A landscape with many valleys, sampled at points; each row gives a point and its height.
From any point a ball rolls to the lowest of the 2 points nearest to it. It stops when none of these is lower. Distance is the straight distance between rows; heights are no part of it.
z63 (h 275): [ 15 -15 -10  -3 -22   9  -2  -4 -26  18 -43  38  25   0  18  -3 -38  -1
  -2   1]
z623 (h 231): [ 21 -21   4  21   1 -17  17  41 -14 -31 -10 -14  21  15 -19 -17  26   7
  20   8]
z177 (h 413): [ 25 -42  -5 -38  10 -11  31  -7  13  12 -20 -21 -27  14   0  -3   2 -13
  17 -37]
z951 (h 495): [ 20  21  12 -44   3 -21  11  -3  24  21  -8  43   2 -31  -3   2 -20   4
   2   9]
z533 (h 311): [ 24  14  23  18 -18 -17 -10  58 -12  -1   2 -13  22 -12  -5 -38  38  -7
  16  21]
z908 (h 56): [ 21  -4  43 -18  -3  13 -51   5  24  -1  12   0   3  33 -28   3  -7 -20
 -14  -8]
z313 (h 540): [  2 -10   9  -4 -11   2   1  40 -16   3 -15  -7   7  13  -4  36  -5 -26
 -21 -62]
z43 (h 109): [-24  -7   4   9 -14  19  -4 -25  -8   4  43 -13  18  11  -2 -22 -19   4
  10  39]
z942 (h 634): [-19  15  24  15  24 -12 -17  25 -13  -3 -10  19  26   3  27   5 -18 -11
 -12   9]
z156 (h 672): [-18  18   9   3 -11   5 -28  42  13  63  11  -9 -20 -38  25  33  18   2
  10 -27]
z159 (h 338): [ 10  -6  10   6  13  16   5  47  -5   4  12   4 -25   5  48  26 -30 -31
 -11  -1]
z18 (h 635): [ -1 -14  20  18  29 -17 -16 -14 -14  -9   6 -13 -13  36  56  -1  21 -10
  14  29]
z412 (h 601): [  6  14 -35 -27 -12   2   5 -74  -4  10 -22   3  -8 -20   8  -1  -6  11
 -21 -20]
z729 (h 621): [-12  18   7   9 -22 -16  -1  20  -9  32 -12  34  10 -25   6  14  -1  32
   5 -16]
z877 (h 154): [ 23 -21 -14   9  -6 -23  10 -20 -15 -33 -41  28  25  19   7 -19 -19   5
  15   2]
z867 (h 615): [ 15  -9 -51   2 -12  21  17 -42   3 -28 -19 -18 -38 -23   7  14 -57  15
 -19 -12]
z428 (h 201): [-27  -5  24  -3   3 -23  11 -18   5  30  13 -13  -9  -9   7  23 -23 -13
  21 -18]
z621 (h 241): [-25  42 -31  18 -40  10  -7 -17  16 -28  18  28  -6 -30 -32 -35   0  30
 -29  26]
z329 (h 543): [  9 -32  12  -1  56 -16  -1  30  31   4 -30  11 -20  28   7  11 -13   0
   8 -24]
z335 (h 668): [ 23  -7 -30  -7  -7 -18  13 -52  28 -45 -17   7 -34  -2  -6 -12 -52  26
  -1  -9]
z240 (h 292): [-14  16   6  10 -28  33 -15  14   2 -18  38   2  -5  13 -10 -20  22 -50
 -27  36]
z923 (h 185): [ 19 -32 -16  31   3   9 -11 -16  20 -12   8  12 -10  28   7 -32   7  23
  27  44]
z378 (h 203): [-21  10 -13  12 -13  14  -3   7  13  25  20  11  23 -19 -55 -20  21  40
   4  10]
z77 (h 515): [  4 -34   2 -39   6 -32  11 -42  -6  11 -29   2  13  25  33 -39 -11 -11
  18 -22]
z802 (h 562): [ -3 -35   0 -13  28 -16 -16 -29 -10  26 -18 -17  -9  36  65 -18  13 -26
  11 -13]
z336 (h 341): [-37  36  20   5   6  29 -60  42  10  35  33 -28  10 -23   8  -2  13 -24
 -13  16]
z340 (h 420): [  6   5  28  16  -3 -27 -19   8 -11  18  13 -28  16   1  15 -15  32  -8
  20  -6]
z295 (h 530): [ -8  16  11   2   8  16 -59  25  15  43  18 -22  10 -10  21  18  10 -32
 -15 -37]
z935 (h 213): [ 11 -24   4  -3  10   8 -22   8  24   1  11  22 -12  34  30  11 -19 -38
  -8  -9]
z388 (h 552): [-33  35 -46   3 -15  -1   7  -9 -26  -2 -13  27   6 -36  13  39  30  41
 -14 -32]
z270 (h 379): [ -7  -3   3  17  26   9   0 -43  32 -12  -7  22 -13  -3 -26   8   4  -1
 -11  10]
z622 (h 176): [  6   1  11  11  30   1  28  31  -3 -17  -7 -11   0  -4 -45 -21  26  18
   4  42]
z834 (h 637): [ 17  18  16  -5  18  -1  26   0 -19 -31  17 -25 -30  18   4  24  28   3
 -12   4]
z353 (h 633): [ 21   3  23  14  15  -1 -14  52  16  47   2 -35 -26 -20  17   9  14  -7
  19 -23]
z714 (h 92): [ -5  12  12  -2 -28   7  17  24 -11  12   1  -7  11 -29 -56 -26  14  21
  10  37]
z745 (h 429): [-25 -21 -20  16 -13  -3  25  25   2 -16  14   5  36 -10 -17 -34 -28 -21
  28  40]
z407 (h 514): [ -5 -10  22  16  37 -30  12  10  13  -6 -21  19   3  17 -29  14  -4  23
   1 -36]
z212 (h 471): [-39  52 -20   5  -8   2   3 -19   7  -8  19  26  -6 -31 -14  22  31  42
 -25  -9]
z610 (h 696): [ 22 -18   3 -30 -12 -16  17 -43  27 -24  -4   4 -20   3 -25   0 -33  -8
  27   6]
z137 (h 355): [-28  -8   8  24 -14  12  23  -8  -9 -41   7  -4 -25   8 -11  22 -29 -17
   3  18]
z299 (h 675): [ 18   7   2  -1  19 -11  22 -31 -13 -58 -26 -10 -39  13  -1  14  -1  19
  -5  14]
z167 (h 432): [ -2 -19  19  25  -1 -23   0 -35  13  -2 -19   6  -1   1 -18  -3  23 -19
  25   1]
z708 (h 95): [-17  13  12   8 -24  16 -31   9  24  23  47   8   6  -9  11 -13   6 -34
  -5  14]
z673 (h 488): [-30  17 -21  41  22  22  14  -5 -17 -19  11 -11   3  -1 -11   5  54   4
 -31  17]
z959 (h 304): [ -7  11  14  -8 -21  -5   2 -20 -15 -11  38 -13  13  25  -3   4 -24  16
  -6  -5]
z297 (h 470): [  1  -1  37  -1   1 -15   1 -28 -14   0 -32   9 -16  18 -16  16 -28  22
  -5 -12]
z5 (h 553): [ 15  12  11  -4  27 -13   9  26  12   1   7  30  12  -1   5 -11 -23  22
  -3  16]
z522 (h 448): [ 34 -10 -16 -54   9  -4  29 -13  23  27  -6  16 -10  -7   9 -11 -19  -8
  -4 -23]
z641 (h 58): [ 25 -31  -3   0  22 -18  -8 -13  14 -20 -12  15   3  49  12 -21   5  26
  15   9]
z229 (h 539): [ 16  13 -45  -1  -3  23  30 -23 -13  -2 -21   4 -23 -41   8  19 -25  15
 -14  20]
z172 (h 411): [-13  -7  45  13   3  -6 -25 -16 -10 -13   0   0   9  37 -28  -3 -26  24
   4  11]
z6 (h 286): [-33   6  15  16 -14  -1  33   2  -1   2  14 -10 -24 -33 -18  22 -11 -16
  14  16]
z140 (h 474): [-18 -46   9   7   8  16  -7  37  -5 -40  -9 -40 -14  43 -15  36   8 -26
  25   9]
z709 (h 639): [-20  17 -54  -7  16   6  14 -14 -19   0  -6  12  48 -19   6  16  16  31
 -25 -27]
z682 (h 573): [  6  16 -17  10  21  35  15 -25  -9 -18  18 -27 -17   0 -20  28  37  16
 -37  -3]
z350 (h 705): [-24   7  -8 -33  42 -12  19  -5  -6  17  -7   1  40 -11  -7  23   3  23
 -12 -28]
z514 (h 505): [  4  -2  29  21   2 -39 -45  19  10 -10   2 -21  29  14  25 -42   4 -24
  40  14]
z393 (h 137): [-39  41 -20  -2 -33  -4  -8  20   9   2  -1  48   8 -41 -48 -27  28  37
  -3  24]
z696 (h 373): [ 28 -21  21 -58   5  -7 -13 -11   7  30 -15 -19   1  26  -1 -22  18 -22
  -6 -47]
z181 (h 578): [ 32 -22  38   5  17  -7 -17  24  18  26 -25 -10 -44   5  12   5  -3 -18
  22 -11]
z646 (h 273): [  7  25 -37  -7 -26   3  26  42 -26   0  11   2  27 -28 -11  18  42  31
  -3 -19]
z411 (h 522): [-16 -28  14  10  13  12 -18  26 -13 -14  -3 -27  28  27 -12  24  -6 -30
  -5 -27]
z311 (h 653): [ -1  21  23  -2  10 -21 -31  25  13  27   9  -3  -5   9  46   2   3 -23
 -14 -55]
z652 (h 742): [ -9  17  -7 -52  10 -25   9  22  18  26  -3  22  25 -26 -10  27   8   1
  -3 -52]
z492 (h 424): [-14 -41   2  32  -9  21  -3  23  -9 -28 -14  -6 -11  24  -5   9 -21 -16
  21  31]
z480 (h 371): [  2  48  -4   6 -12   9   2 -19   4  -7  31  22 -21 -11   2  -8  16  29
 -30  27]
z611 (h 443): [  3 -13   4  -5 -10  -1  17  14 -22  27  -7   8 -26  14  56   6 -45  -6
  -4 -26]
z197 (h 576): [ -5  -8  17  34  13  -8 -51  36  -9   0 -24 -55  34   1   8 -16  -4 -29
  42 -10]
z765 (h 538): [ 32  10   3  -3  -1   4  15   8 -10  37 -17  17 -29  -8  10  10   1  33
  -9 -10]
z579 (h 454): [-14  16  11  15  -1   8  -7  82 -19   0   1 -14  24  -9   4  26 -12 -14
 -11 -26]
z499 (h 659): [ 16  38 -30 -23 -33 -17   9 -58  -4 -28  11   5   4 -20   2 -12 -12  21
 -17  -5]
z886 (h 189): [ 34  -1  24 -41  15  24 -21 -10  -7 -10   2 -11   4  31  -8  13   7 -20
 -24   7]
z578 (h 328): [-38  -2 -38  11 -24  24  15  -4  -4  -6  34  13  22 -17   3 -38 -32 -15
   3  57]
z198 (h 184): [ -3  35 -17 -10 -33  16  20  19 -33  -6  -4  -7   5 -43 -43   7  37  33
  -3  21]
z474 (h 326): [ 24 -19 -48  25   9  31   4 -22  38 -23  11  10 -25  -5 -18 -22  -9  23
   0  27]
z236 (h 306): [  5 -12  -3  -4   3  10  -1 -18  31  13  11  13  19   1 -53   5   5  16
  -6 -16]
z165 (h 526): [-25  17   3   7   5 -25  -7  -1   2  39  12   4  20 -26  21   0  35  16
  14  -2]
z327 (h 476): [ 19  -8   4 -23  -7 -36  13 -44  -9   9 -25   1  19 -10  14 -16  23 -17
  25   0]
z727 (h 717): [ 14  19  -3  -3 -16 -12  25 -57 -20 -36   1 -14 -20 -12   9 -12  -6  13
   9  36]
z461 (h 99): [-16 -31  -1 -21   5  -1  -4 -37  18  17  22  -5 -11  29  17   5 -30 -26
   3 -25]
z712 (h 706): [-33   1  34  27   8  -7 -30   4  -6 -26  14  -5  -1  24  33  -1  -4 -45
   1  27]
z459 (h 425): [ 22   0 -29   8 -24  39   8  -2 -30  31 -24  20  -3 -21  10  13 -12  23
 -15  11]
z466 (h 398): [-32  -1  -1  14  16  30  -5  12  -6 -26  33 -19  14  20 -14   7  34 -39
 -27  24]
z284 (h 462): [ 31   5 -41  28 -21  27  19   7   7 -10   9  18 -17 -24  -5 -41  17  10
  -2  52]
z953 (h 549): [  9 -28 -28 -26 -13  -3  12 -71  -4  -7 -40   2  -9  17  10 -23 -20  -4
   1 -20]
z530 (h 293): [ 46 -30  13 -34   5  23 -21  13  -3  16   1 -38  -9  28   7   3  21 -27
   3  -7]
z513 (h 358): [ -3   5 -11 -12 -14   6  36  44 -12  -4  16 -12  22 -20 -17  25 -14  -1
   1 -15]

For each start below, name the point where the ball stops.
z353 -> z43
z299 -> z708
z712 -> z908
z411 -> z461
z652 -> z908
z953 -> z714
z18 -> z714
z350 -> z393
